The views of a scene show one set of named points, each view turned or mirrored, and shifted as a whole, with a little noise and some points left out.
(in the rows, 128 means zero)

Scene 1
View 1
Q29: [138 116 102 130 143 131 133  83 154  67 106 143 143 167 146  99 107 143
 118 112 158]
Q811: [104 124 143  43  64 155 160 119 187 108 124 157 175  96 132  83 140 136
 102 106 128]
Q522: [161 107 115 112 136 127 118 102 130  61  96 160 175 134 154 113 153 165
 159 146 165]
Q443: [141 127  96 112 170 112 148  76 187  43 101 151 131 192 101  71  97 133
 109  98 150]
Q856: [120 123  97 118 121 153 176  85 153  99 116 142 134 159 155 114 105 146
 108 100 157]
Q104: [126 130 127  26  55 181 172 121 141 128  94 155 225 104 160 118 154 162
 128 127 130]
Q683: [122 122 111 106 123 137 136  87 177  77 111 139 152 157 136  84 101 132
 100  99 142]
Q461: [162 108 118 114 153 109 111  99 155  41 100 163 160 145 130  90 143 154
 149 138 163]
Q487: [132 101 120 133 108 143 144 106 133  90 129 156 133 110 174 125 151 159
 141 133 177]
Q160: [126  96 145 115 103 124 111 116 168  71 135 162 140  91 147  89 155 143
 130 132 162]
Q795: [105 121 130  85  96 141 146  99 194  89 129 147 147 128 128  74 110 124
  89  95 135]
Q887: [126 101 125 152 142 108 109  91 180  50 136 150 107 137 135  82 118 133
 113 113 168]
Q556: [160 110 104 136 170 106 119  86 157  37 101 154 139 168 127  90 124 151
 139 128 167]
Q837: [123 128 120  48  74 170 165 108 149 117  97 149 205 124 156 109 132 151
 117 115 133]
Q680: [167 111 114  96 160 108 165 110 150  45 105 189 137 133 115 101 172 171
 167 146 179]
Q817: [ 81 112 156  84  59 145 135 115 210 102 153 147 137  82 135  67 124 116
  78  93 134]
View 2
Q443: [123 177 121 176 106 193  84 120 143  97 120  80 134 170  77 116 179 133
 111 129 191]
Q680: [ 96 128 114 144  38 172  79 141 154 119 153 135 153 171  98 110 150 157
  79 125 112]
Q795: [172 148 117 159 128 119 124 103 114 123 145 117 118 125  85 134 154 112
  95 123 174]
Q522: [106 101 124 149  61 133  92 144 166 117 134 108 136 161 146 115 168 128
  89 150 111]
Q461: [105 117 127 168  83 151  83 144 161  99 126  97 143 166 116 113 152 135
  95 142 121]
Q29: [123 146 127 170  97 151  84 131 132 118 131 105 125 146 125 114 177 128
 109 148 180]
Q856: [142 155 118 145  84 143 102 116 118 144 147 124 114 135 132 122 203 115
 105 140 199]
Q887: [116 142 135 193 123 139  62 141 113 106 127 115 142 131 110 107 136 147
 107 152 173]
Q683: [149 150 122 164 115 139 110 115 131 116 131  96 118 142 107 127 176 112
 106 135 180]
Q160: [135 108 128 165 104 100  93 136 121 122 146 138 139 124 116 118 120 136
  86 138 121]
Q817: [195 137 121 162 152  78 133  98  87 132 158 142 116  95  81 136 120 112
  88 118 160]
Q837: [177 115 108 114  79 102 161  99 148 146 158 118 103 140 125 143 190  86
  81 120 135]
Q556: [ 95 139 128 178  86 172  70 147 153  97 120  90 143 168 116 107 167 141
 105 149 154]
Q487: [119 110 127 149  67 108  84 141 123 145 153 150 128 126 158 112 163 135
  92 155 142]
Q104: [187  97 103  97  62  84 179  98 158 157 170 131 102 136 132 150 188  77
  69 114 107]
Q811: [193 126 108 130 108  93 157  93 123 139 165 135 114 124  86 144 146 100
  75 106 134]
View 3
Q811: [158  90 158 146 143 158 160 196 136 118 142  76 150 123  77 168  83 111
  82 196 115]
Q104: [152 116 162 151 166 171 135 208 134  94 167  86 116 137  60 149 149  89
  77 218  83]
Q461: [145 120 136 125 124 139 126 184 133 107 167 121 174 114 151 197 169 128
 130 147 187]
Q29: [107 115 155 116 130 144 141 183 137 127 158 100 147 134 128 203 140 143
 151 109 176]
Q837: [133 114 165 145 165 169 136 204 134 108 158  84 121 138  77 165 138 101
  92 189 108]
Q522: [158 137 141 122 115 138 110 179 140  98 189 122 153 127 131 190 198 124
 141 145 168]
Q795: [128  90 159 134 137 155 159 187 138 136 139  77 153 123 105 193  74 130
 109 146 152]
Q856: [ 91 114 166 110 143 148 163 195 133 127 156  89 125 150  95 187 135 142
 151 118 141]
Q817: [169  82 163 139 109 152 161 172 155 138 141  62 156 120  75 187  29 128
  95 157 133]
Q160: [189 110 145 122  87 132 136 167 152 111 170 100 167 118 105 190 118 131
 128 150 156]
Q683: [104 104 158 131 146 159 143 187 138 134 148  87 144 127 124 201 110 132
 125 125 170]
Q680: [148 115 122 103 115 114 167 202 116  96 163 142 188 118 144 180 198 144
 146 168 172]
View 4
Q461: [104 144 102 149  80 141 134  71  81  94 132 121 140 138 125 125 171 148
 147  98 116]
Q887: [103 121 111 183  72 153 143  91 114  80  97 155 132 145 168 114 137 118
 161  89 140]
Q160: [130 133 148 175  70 150 139  86 144  76 155 124 135 179 145 118 155 138
 161 102 124]
Q856: [113  84 127 151  94 205 118  59 117  97 135 120 134 122 143  80  92 113
 122 107 128]
Q556: [ 91 134  86 158  89 152 137  70  68  95 104 133 139 117 136 119 155 136
 142  93 126]
Q817: [134 110 183 141  35 168 118  77 181  87 159 148 133 220 182  71 103  97
 164 100 127]
Q104: [156 107 175  94  69 188  92  38 145 109 237  74 136 183  94  74 121 146
 114 128  97]
Q522: [123 131 108 156  92 154 129  71  93  90 161 100 133 129 101 127 170 162
 133 108 118]
Q837: [142 101 156 102  66 188  94  43 131 111 204  95 135 170 109  72 113 133
 120 120 108]
Q680: [ 81 178 134 162 121 165 163  47  76  85 140  85 167 135 131 131 173 153
 136 103  91]
Q811: [131 124 184 108  50 175 110  50 155 101 190 113 144 208 147  70 111 117
 142 111 107]
Q443: [ 69 128  96 124  73 165 129  52  62 108  83 149 150 128 165  89 116 103
 141  87 121]
Q487: [137 107 139 193 105 185 137  81 139  74 161 102 129 134 125 116 140 146
 135 111 129]
Q795: [114 112 150 126  49 172 115  65 136  99 140 143 137 183 166  74 103 101
 150  99 122]
View 5
Q104: [132  80 185 158 116  88 159 112 176 137 111  53  81 125 140 165  54 138
  37  98 153]
Q837: [130 100 166 163 117 105 150 124 182 126 138  68  81 102 140 162  71 122
  49  91 155]
Q680: [ 40 115 151 138 153 136 107 126 172 114 164  67 118 122 118 150 170 171
 134 125 141]
Q522: [ 59 107 125 145 109 137 100 126 177 119 160  69 113 112 145 145 117 155
 108 153 126]
Q817: [143 197 164 194 143 154 120 102 136 110  93 109  75 110 119  91  79 170
  42  83 176]
Q887: [ 79 191 110 175 132 186  73 131 157  98 157 112 106  87 126 104 136 165
 107 127 148]
Q461: [ 57 129 122 156 117 144 107 119 163 101 175  89 111 103 139 122 135 162
 133 143 130]
Q443: [ 87 169 118 177 140 158 122 141 169  78 210 119  96  58 125 123 157 126
 140  86 157]
Q856: [112 153 129 165 133 160  94 156 192 114 162  90  96  68 126 161 115 115
  64  93 162]
Q683: [116 166 129 181 128 154 115 131 166  98 163 109  88  75 130 122 109 133
  85  95 160]
Q160: [ 81 157 141 165 127 156  92 109 148 119 114  85 102 126 129 108 110 185
  81 136 145]
Q556: [ 57 145 106 160 122 160  96 134 171  94 194  98 112  83 135 128 150 148
 140 135 134]
Q487: [ 81 138 132 148 126 164  67 139 181 135 123  68 111 113 129 153 112 160
  61 140 143]
Q795: [127 174 149 187 137 148 128 120 155 100 138 108  80  89 127 111 100 145
  72  81 169]
Q29: [ 90 158 115 167 124 166  93 144 177 102 176 100 102  73 134 135 126 134
 100 115 148]

In a view up to two points have been moved. Name them for each view, in the order of its rows, or write -.
view 1 -> Q29
view 2 -> -
view 3 -> Q461, Q522
view 4 -> Q680
view 5 -> Q837, Q683

Scene 2
View 1
Q226: [140 138  82 123  96  79 147 126 156  98 106 180 135  91 133  87 135 142
 211 114 103]
Q614: [125 107 103 148 159 123 101  58 150  48 165 147 147 111 106 145 133 173
 103  95  65]
Q273: [141 159 106 148 136 115 125 121 134 131 130 156 126  98 134  65 111 150
 167 111  95]
Q774: [149 107  56 122 105  59 130  80 180  83 118 155 152  99 116 153 144 127
 189 124  92]
Q950: [144 121  77 133 127  71 119  84 146  85 137 143 140  94 118 131 137 139
 167 111  86]
Q986: [151  89  85 136 133  73 126  59 169  33 127 166 139 107 130 156 164 152
 162  95  67]
Q923: [113 123  87 135 139 116 101  77 152  79 165 140 160 102  90 139 113 162
 117 112  81]
Q574: [139 118 115 140 117 127 148 106 175  54 108 207 131 110 144  82 144 174
 176  97  76]
Q948: [104 134 131 151 168 153  98  85 121  64 179 151 137 102 105  98 110 191
  86  88  70]
Q387: [155 140  95 150 138 118 126 100 164 125 122 157 135 111 135  92 117 141
 167 121  87]
Q55: [121 123 119 144 139 158 126  96 170  66 137 189 143 113 123  95 120 183
 129 102  73]
Q670: [173  99  75 148 145  77 123  55 181  81 122 147 140 116 139 154 147 130
 167 118  74]
Q720: [155 151  70 137 120  87 122 110 158 154 121 138 143  99 124 100 109 120
 184 136 105]
Q333: [122 174  97 152 161 114  86 106  98 155 180 102 136  87  97  89  83 145
 117 118 101]
Q994: [131 124  53 107  77  60 137 112 173  91 114 165 157  88 107 130 135 131
 207 127 104]
Q514: [156 100  90 147 141 118 123  60 193  73 127 165 149 122 129 144 138 151
 145 115  68]
Q629: [138 134  72 125 108  65 124 106 143  98 129 149 139  88 116 117 132 134
 186 116  99]
Q871: [188 133  63 157 167  22 100  59 116 139 141  86 120  89 139 144 137  95
 174 119  90]
Q635: [ 88 145 101 126 130 107  99 107 104  71 177 142 145  79  84 108 112 177
 121  96  92]
Q303: [ 71 142  65  97  83  71 108 120 120  74 169 142 167  65  59 130 112 161
 150 112 113]
Q538: [175 140 124 178 180 141 123  84 152 125 127 157 115 125 161  73 119 150
 143 108  71]
View 2
Q635: [170 148 139 142 107 171  82 102 143 126 140 116 147  88 103  89 116 126
  82 125 131]
Q303: [167 132 146 120 157 160  60  71 117 147 150 125 168  77  55  99 115 100
  68 130 134]
Q333: [143 156 122 107  95 188 132 127 145 141 144 145 142  55 135  89 150 144
  51  81  90]
Q994: [135  95 151  91 194 142  84 126  68 186 181 124 178 110  82 110 121 101
  84 157 145]
Q55: [181 145 140 160 109 121 104 176 112 146 155  75 123 118 135 110 125 141
 106 148 149]
Q514: [158 107 138 117 124 128  82 177  91 176 182  71 171 145 163 116 140 150
  96 152 135]
Q948: [188 161 130 166  66 152  88 138 157 117 139  82 131 105 147  95 127 154
  96 123 128]
Q538: [133 134 129 122  90 155 160 214 108 156 162 110 121 119 194  98 140 160
  97 133 126]
Q670: [131  86 139  89 137 153  85 166  83 183 190  93 187 155 174 107 135 144
  94 155 132]
Q986: [147  84 148 112 132 153  60 146  92 165 181  84 185 169 158 101 114 135
 115 177 157]
Q871: [ 86  76 133  42 125 219 114 132 105 177 181 159 201 121 187  81 144 142
  66 124 101]
Q774: [133  83 146  84 173 147  78 143  68 190 188 110 191 137 126 108 129 118
  87 158 141]
Q950: [135 100 141  98 140 166  92 135  98 167 171 119 175 125 137  97 123 126
  89 148 137]
Q720: [117 117 133  81 159 155 144 166  79 185 173 146 152  87 124 106 145 126
  64 119 115]
Q387: [133 124 136 109 133 146 141 186  91 171 169 120 137 107 147 105 137 138
  84 134 130]
Q923: [173 132 133 127 115 149  66 126 126 152 163  85 173 107 129 106 140 141
  76 124 117]
Q273: [132 138 139 120 128 158 157 174 101 155 154 141 116  88 132  95 129 128
  86 127 131]
Q226: [122 107 152 108 177 146 136 165  68 171 166 144 135 111 104  99 112 103
 100 165 162]
Q574: [155 122 151 149 137 120 122 192  82 154 160  95 118 139 132 103 106 123
 122 178 176]
Q629: [126 104 145  94 158 164 107 136  86 171 169 136 164 111 115  95 121 113
  85 147 140]
View 3
Q948: [ 51  90 218  80 183 113 144  94 110 105 180 140 196 163 118 147 127 151
  88 186 117]
Q994: [170 115 157 165 162 117 117  60 134 165 165 110 143 140 142 142 168  72
 111  75  99]
Q614: [ 79 108 193  94 159  97 134 101 124 123 171 102 210 180 103 153 100 125
 103 152 115]
Q574: [ 98 115 195 122 133 103 134 106 144 157 187 112 178  82 123 126 177 126
  80 107  78]
Q720: [170 109 187 162 165 115 167  76 130 140 174 124 120 155 111 176 208 100
 130 126 112]
Q226: [149 115 186 168 148 124 137  76 142 162 177 131 136 107 142 141 196  91
  96  98  79]
Q670: [143 135 179 147 120  90 152 109 147 155 166  81 181 165  88 176 133  92
 124 113  94]
Q923: [106 100 184 105 184 107 132  78 117 120 167 112 184 184 115 153 126 116
 112 138 131]
Q55: [ 79  99 199  89 163 102 137 102 127 132 186 114 188 115 110 131 164 145
  92 134 110]
Q986: [117 135 180 137 119  95 125 102 145 160 164  88 204 155 111 151 100  90
 100 106  79]
Q538: [100 114 224 126 129  99 196 129 141 129 192 124 160 130  79 181 195 143
 114 173  91]
Q950: [136 120 183 153 148 113 139  79 133 146 166 115 165 170 122 163 136  89
 112 123  92]
Q333: [116  85 217 134 205 134 175  69 108  95 174 167 129 206 120 188 177 125
 123 201 131]
Q629: [151 114 183 166 158 121 138  69 133 151 166 126 144 155 135 159 161  85
 109 115  91]
Q871: [175 137 200 200 127 115 187  87 142 140 156 122 135 228  98 220 132  68
 140 161  83]
Q273: [121  99 212 145 164 123 169  89 130 132 184 148 131 129 122 162 206 124
 104 153  95]
Q774: [164 126 160 160 142 103 127  79 141 163 163  91 165 159 116 159 142  73
 120  85  99]
Q635: [ 88  89 202 120 200 134 125  62 106 115 170 152 168 175 152 142 129 117
  90 162 113]
Q514: [120 123 177 111 135  84 144 109 139 145 173  80 196 147  85 157 143 115
 118 115 111]
Q303: [130  85 170 140 218 142  97  27 103 131 158 145 154 183 175 130 128  85
  99 117 122]
Q387: [132 110 198 136 150 106 167  99 136 136 180 120 147 134 100 168 195 119
 117 136 102]
View 4
Q55: [138  88 132 125 123 124 125 118 172  87 120 113  87 168  70 187  93 169
 152 129 162]
Q986: [144 115 146 120 129 144 148 168 121 121 111 108 112 160 117 156 104 112
  84 120 137]
Q387: [169  92 131 128 116 158 153 109 123  89 155 110 134 188 101 155 111 160
 179 122 156]
Q774: [137 122 167 118 105 162 149 177  85  92 133 106 142 167 119 123 121 126
 129 128 126]
Q574: [163  68 148 109 126 142 162 132 148  74 127  98  70 172  77 172  88 148
 142 142 125]
Q923: [107 132 133 126 120 147 101 136 140 112 114 124 137 156  88 166 129 164
 140 116 189]
Q614: [123 129 117 130 131 130 106 132 160 133 104 124 118 156  93 185 107 149
 108 110 192]
Q670: [159 124 138 136 116 141 153 155 102 121 140 114 144 177 135 144  99 118
 115 115 142]
Q629: [142 103 154 103 118 196 150 142  93  85 136 101 138 165  99 132 143 147
 154 128 146]
Q635: [103 110 130  99 138 193 103 115 146 102 100 112 120 140  59 172 158 179
 149 120 200]
Q303: [ 74 125 166  83 119 207  97 157 112  74 100 106 135 131  57 137 180 178
 153 130 177]
Q514: [146 119 138 141 112 114 135 148 133 109 134 118 124 177 114 163  86 136
 127 120 149]
Q333: [135 116 103 121 127 206 112  69 128 114 141 121 172 171  80 165 165 195
 201 102 227]
Q226: [162  71 164  94 118 191 176 142  99  61 140  90 100 170  89 136 123 145
 161 145 115]
Q720: [158 102 145 120 105 186 153 117  87  79 166 108 163 190 107 128 135 164
 200 124 155]
Q538: [197  80  99 144 129 148 161  73 148 116 161 113 121 197 107 184  92 156
 172 112 172]
Q950: [141 114 143 114 123 179 143 142 104 106 128 107 138 162 106 143 130 136
 131 120 154]
Q871: [175 135 115 128 128 216 163 118  61 149 153 112 199 178 152 127 153 120
 134  93 179]
View 5
Q273: [165 114 133 148 162 128 144 120 101  76 129 173  98 165 125 166 107 148
 153  92  66]
Q950: [167 138 111 151 158 123 168  97 102 123 117 143 102 139 145 158 115 178
  97 155  75]
Q994: [180 113 110 140 137 155 128 121 117 148 118 159  95 167 164 161 135 221
  84 158  61]
Q55: [116  95 161 155 175 117 159 102 117 119 103 171  89 134 152 126  70 115
 101  98  78]
Q514: [103 125 110 165 172 140 174 105  96 135 120 150  98 122 146 156  80 146
  63 139  85]
Q614: [123 146 151 166 180  94 198  82 114 118  91 148 111 107 141 118  69 126
  77 146 102]
Q871: [188 201  64 158 158 121 197 103  65  77 146 124 129 140  98 199 136 195
 119 176  81]
Q538: [114 124 112 162 184 128 175 110  75  67 146 158  97 135 114 181  80 105
 139  86  74]
Q387: [138 119 116 156 164 143 153 124  93  92 134 164 102 155 124 172  98 155
 121 106  71]
Q226: [179  89 113 136 146 147 124 113 105 128 133 161  76 168 161 172 129 185
 121 122  48]
Q670: [124 143  83 162 168 140 183 100  81 132 132 134  99 124 142 176 101 167
  68 159  78]
Q948: [138 135 186 160 182  76 189  85 126  86  84 166 114 121 130 105  65 101
 120 109 100]
Q720: [172 134 114 147 149 150 139 138 102  83 136 173 115 177 114 178 123 194
 131 117  66]
Q635: [190 141 183 147 161  81 167  91 140  98  80 168 118 144 136 105 101 154
 124 134  90]
Q923: [143 150 156 159 167 108 178 106 128 112  90 164 123 132 131 121  85 161
  82 145 100]
Q629: [185 129 114 144 148 133 150 109 106 118 121 153 100 158 145 163 127 193
 109 147  68]
Q303: [216 138 177 139 138 104 143 108 157 124  73 173 122 164 151 104 125 213
  97 162  87]
Q333: [184 179 162 157 162  99 173 126 119  38 105 180 150 164  79 141 101 159
 155 112  98]
View 6
Q514: [136 185 134 111 190  91 203 117  99 113 140 164 157 172 105 164 157 114
  88 149 140]
Q774: [111 205  84 122 159 110 187 102  89 120 199 151 146 157 110 128 158 110
 100 148 116]
Q614: [149 160 141  93 161 134 205 162 100 138  98 173 139 163 121 168 159 134
  95 151 158]
Q387: [122 175 148 118 182  74 174  94  94 121 140 151 159 117 118 135 176  82
  99 137 110]
Q994: [101 208  74 150 132 105 175  96  90 123 203 147 147 134 102 122 165  95
 131 126 111]
Q303: [112 172  71 144  77 167 179 154 100 157 152 146 134 101 100 124 177 118
 147 119 144]
Q670: [127 193 118  94 194  98 191 104  86 117 173 162 145 169 125 140 155 113
  72 163 118]
Q871: [116 171 116  55 178 134 163  99  68 148 190 140 124 100 164  75 175  99
  41 186  88]
Q923: [135 160 121 112 139 139 199 153 105 137 116 152 153 130 105 149 176 124
  97 144 157]
Q226: [104 200 111 146 149  75 157  88  85 131 173 157 139 122 121 126 164  77
 154 112  91]
Q635: [132 150 125 117 106 149 177 166  98 161  97 160 129  99 123 139 176 118
 142 125 142]
Q333: [130 125 155  96 131 139 164 136  99 162  92 133 151  39 128 103 207  89
  88 141 128]
Q574: [127 195 147 140 173  60 175 109  90 122 122 183 140 161 118 174 150  94
 161 106 113]
Q720: [107 174 124 127 159  91 161  82  95 127 166 130 163  81 111 104 190  73
  96 137 103]
Q55: [139 167 160 134 164  83 191 135 106 128  86 175 153 146 104 180 164 105
 139 113 144]
Q273: [119 162 158 124 158  80 154 102  91 140 115 153 147  81 128 125 184  72
 129 120 102]
Q629: [110 189 102 124 142 111 167 105  83 139 174 148 137 118 124 115 168  95
 120 135 107]
Q986: [133 202 109  99 176 111 196 128  82 126 164 179 123 196 130 157 137 130
 109 152 125]
Q538: [139 154 197  94 208  59 168  99  90 128  92 167 151 112 141 144 176  79
  93 139 107]
Q948: [153 136 172 101 143 128 191 172 103 153  51 174 136 118 124 168 172 122
 124 130 157]

In a view up to two points have been moved. Name them for each view, in the order of its rows, or write -.
view 1 -> -
view 2 -> Q994
view 3 -> -
view 4 -> Q226
view 5 -> Q720
view 6 -> Q387

Scene 3
View 1
Q664: [148 115 149 186 126 117 128 170 200  63 116  78 100 171  99 139 108 201
 200 144  89]
Q137: [149 199 131 163 139 112  95 154 118 109 178 139 102 116 144 130 144 209
  67 147 135]
Q136: [171 170 144 167 155 114 107 159 164  69 150  93  93 153 128 123 108 225
 137 140 109]
Q279: [ 71 132 128 193  61 100 124 170 136 157 145 160 121  97 131 178 152 142
  84 183 120]
Q56: [134  86 151 143  78 124 113 150 185  83 127 125 118 132 141 133 119 182
 151 180  63]
Q200: [129  82 149 164  79 125 122 163 189  80 118 118 122 151 119 144 131 168
 177 174  74]
Q281: [ 81 120 137 205  83  93 134 176 181 125 123 109 106 124 117 181 103 159
 137 175 101]
Q503: [140 139 146 178 135 109 120 161 190  76 131  78  83 141 121 129  83 222
 162 142  83]
Q718: [117 105 145 171  89 112 121 163 185  97 126 112 111 132 126 150 113 177
 148 173  81]
Q961: [169 196 134 205 145 104 114 194 130  87 155 127 146 197  94 185 185 151
 111 152 194]
Q249: [115 132 132 192 101 118 124 172 148 113 137 131  99 131  97 140 162 178
 152 141 116]
Q944: [157 126 141 121  83 141  91 140 114  99 166 184 133 119 150 111 197 179
  94 170 103]
Q233: [103 119 127 200 107 132 132 166 143 118 133 127  59 111  68  98 177 210
 198 101  93]
Q70: [ 93 188 126 216 131  91 125 172 143 138 152 107  71 105 114 153 109 204
 102 136 132]
View 2
Q279: [143 175  88 227  96 130 128 118  80 145 131 197 137 127 165 136 160 132
 216  52 101]
Q944: [105 217  48 187 107 188 178 127 136 170 151 129 154 108 172 135 163 129
 170 141 111]
Q664: [ 71 151 109 143 148 107 106 120 116  88  82 105  58 134 120 147 135 141
 136 117 193]
Q281: [124 151 106 193 122  95 104 113  80 113  93 170  89 132 140 148 156 148
 198  59 141]
Q200: [ 76 174  69 177 135 123 122 107 117  97  97 127  67 122 154 131 173 162
 173 106 174]
Q718: [100 168  86 172 132 112 120 111 102 118  92 135  84 122 142 148 167 156
 182  98 154]
Q136: [106 167 129 113 142 125 136 136 122 143  96  97 111 128 103 174 119 114
 132 135 152]
Q233: [ 51 152  66 222 116 112  83 129  74 144 125 153  94 131 137 142  82 117
 107 142 162]
Q70: [136 144 134 184 116  95  97 138  63 169 110 172 133 139 110 173  94  97
 161  80 113]
Q137: [137 186 119 147 116 155 158 147 117 184 133 128 165 124 125 170 118  94
 155 123 103]
Q249: [ 94 164  94 197 114 133 110 130  98 126 127 154 109 133 146 136 119 118
 149 101 145]
Q961: [131 167 169 154 114 181 150 160 144  92 155 137 143 155 144 124 102  70
 142  61 135]
Q56: [ 89 183  58 167 135 124 139 103 114 126  93 120  80 112 149 147 185 170
 185 123 159]
Q503: [ 94 153 112 130 148  95 110 120 102 133  76 106  80 128 102 172 132 137
 146 127 168]
View 3
Q718: [126  98 131 138  84 172  90 122  88 105 110 159 143 104 169 142 136  91
 145 172 167]
Q56: [141  85 125 135  73 162 108 121  89 108 102 171 149 129 181 138 169  93
 155 157 168]
Q233: [ 75 167 118 169  76 159 112 158  86 168  65 134  96  87 120 201 150 124
 146 180 187]
Q249: [100 143 131 147  79 169 114 136 105 144  99 127 117 111 132 146 112 110
 137 184 169]
Q961: [128 145 128 144 100 199 105 125 183 198 126  80 120 135 136  75  42 109
  91 205 132]
Q503: [130  93 113 161 131 163  48 146 111 146 109 138 127  73 196 170 126 106
 143 152 179]
Q944: [134 114 129 131  63 126 190 128 129 149 111 134 137 204 134 107 131 124
 164 130 169]
Q664: [136 102 108 161  97 194  46 135 113 161  80 154 131  73 193 161 161  96
 124 186 160]
Q70: [ 77 141 141 153 135 144  90 148 101 124 141  98 107  78 132 165  44 118
 143 162 189]
Q279: [ 86 135 163 118  78 153 149 113  79  66 149 128 136 133 110 114  60  95
 149 181 171]
Q137: [125 116 124 148 128 122 135 147 150 172 138  94 122 155 148 124  71 133
 152 122 176]
Q200: [134 101 124 138  61 185  95 116  89 116  90 172 145 112 171 139 169  88
 140 186 159]
Q281: [ 99 113 146 133  92 180  84 118  75  77 132 144 136  81 151 140  90  85
 136 194 169]
Q136: [145  96 107 164 134 153  70 151 146 185 111 119 124 107 193 150 117 121
 140 135 173]
View 4
Q70: [135 121 117 161 119 110 100 182 112 230 118 101 113 158 166 146 124 151
 136 131 183]
Q961: [110 122 114 130 141  62  81 155 190 127 139  62 160 148 137 110 144 119
 234  99 211]
Q718: [151 150 121 153 126 125 130 134 103 149 152 181 144 157 145 121 111 149
 157  88 119]
Q136: [120 158 124 116 105  95  90 133  68 166 168  98 153 119 126 141 168 120
 160  94 138]
Q281: [157 135 131 173 146 119 131 158 119 174 112 177 139 182 151 123  97 167
 150  99 152]
Q249: [140 126  95 144 114 111 116 157 153 168 159 156 128 129 144 113 128 122
 165 103 140]
Q944: [121 145  66 155  71 142 113 101 156 132 213 121 127 141 213 132 100 119
 226 119 102]
Q137: [107 144  98 143  84 112  87 130 113 175 176  57 131 143 192 153 132 128
 198 129 155]
Q279: [147 121 103 196 123 135 129 151 167 174 127 148 119 198 211 129  63 166
 190 130 159]
View 5
Q249: [122 119 133 121 158 106 165 132 122 116 142 135  85 172  84  67 124 123
 121 143 154]
Q664: [132  62 142 113 125  82 157 142  88 121 182  67  94 183  84  55 139  78
 116 175 179]
Q70: [ 88 121 173  83 153 132 124  87 132 109 129 166  97 128  86  82  85 105
 135 111 159]
Q56: [109  55 113 144 123 109 186 157  79 130 171 134  85 197 108  81 180  73
 128 147 146]
Q200: [129  63 106 141 133  91 184 156  85 136 177 124  77 197  83  67 162  84
 117 157 166]
Q503: [103  61 169  94 117 112 137 126  91 107 172  84 110 164 107  70 133  59
 130 160 167]
Q944: [ 93 128 119 185 148 125 210 162 120 111 111 140 102 191 137 118 196 144
 148 127  94]
Q279: [ 98 112 108 145 154 117 177 108 122 150 130 231  64 155  74 107 127 131
 133  85 145]
Q136: [ 94  86 187 112 117 106 145 121 102  99 145  60 128 153 120  94 138  93
 143 155 148]
Q233: [131 136 134  84 191 138 152 155 140  81 147 127  86 188  91  16 115 101
 105 179 149]
Q961: [124 145 171 160 132  43 170  93 136 138 109  69 105 130  66 126 103 197
 140 121 168]
Q281: [113  70 122 114 136 100 155 106  96 148 169 179  70 156  62  81 115  88
 122 114 180]
Q718: [113  65 121 127 127 105 169 136  88 136 170 140  83 179  89  79 150  80
 125 137 164]

In a view up to two points have been moved. Name them for each view, in the order of its rows, or write -.
view 1 -> Q137, Q70
view 2 -> Q961
view 3 -> Q503
view 4 -> Q249
view 5 -> Q664
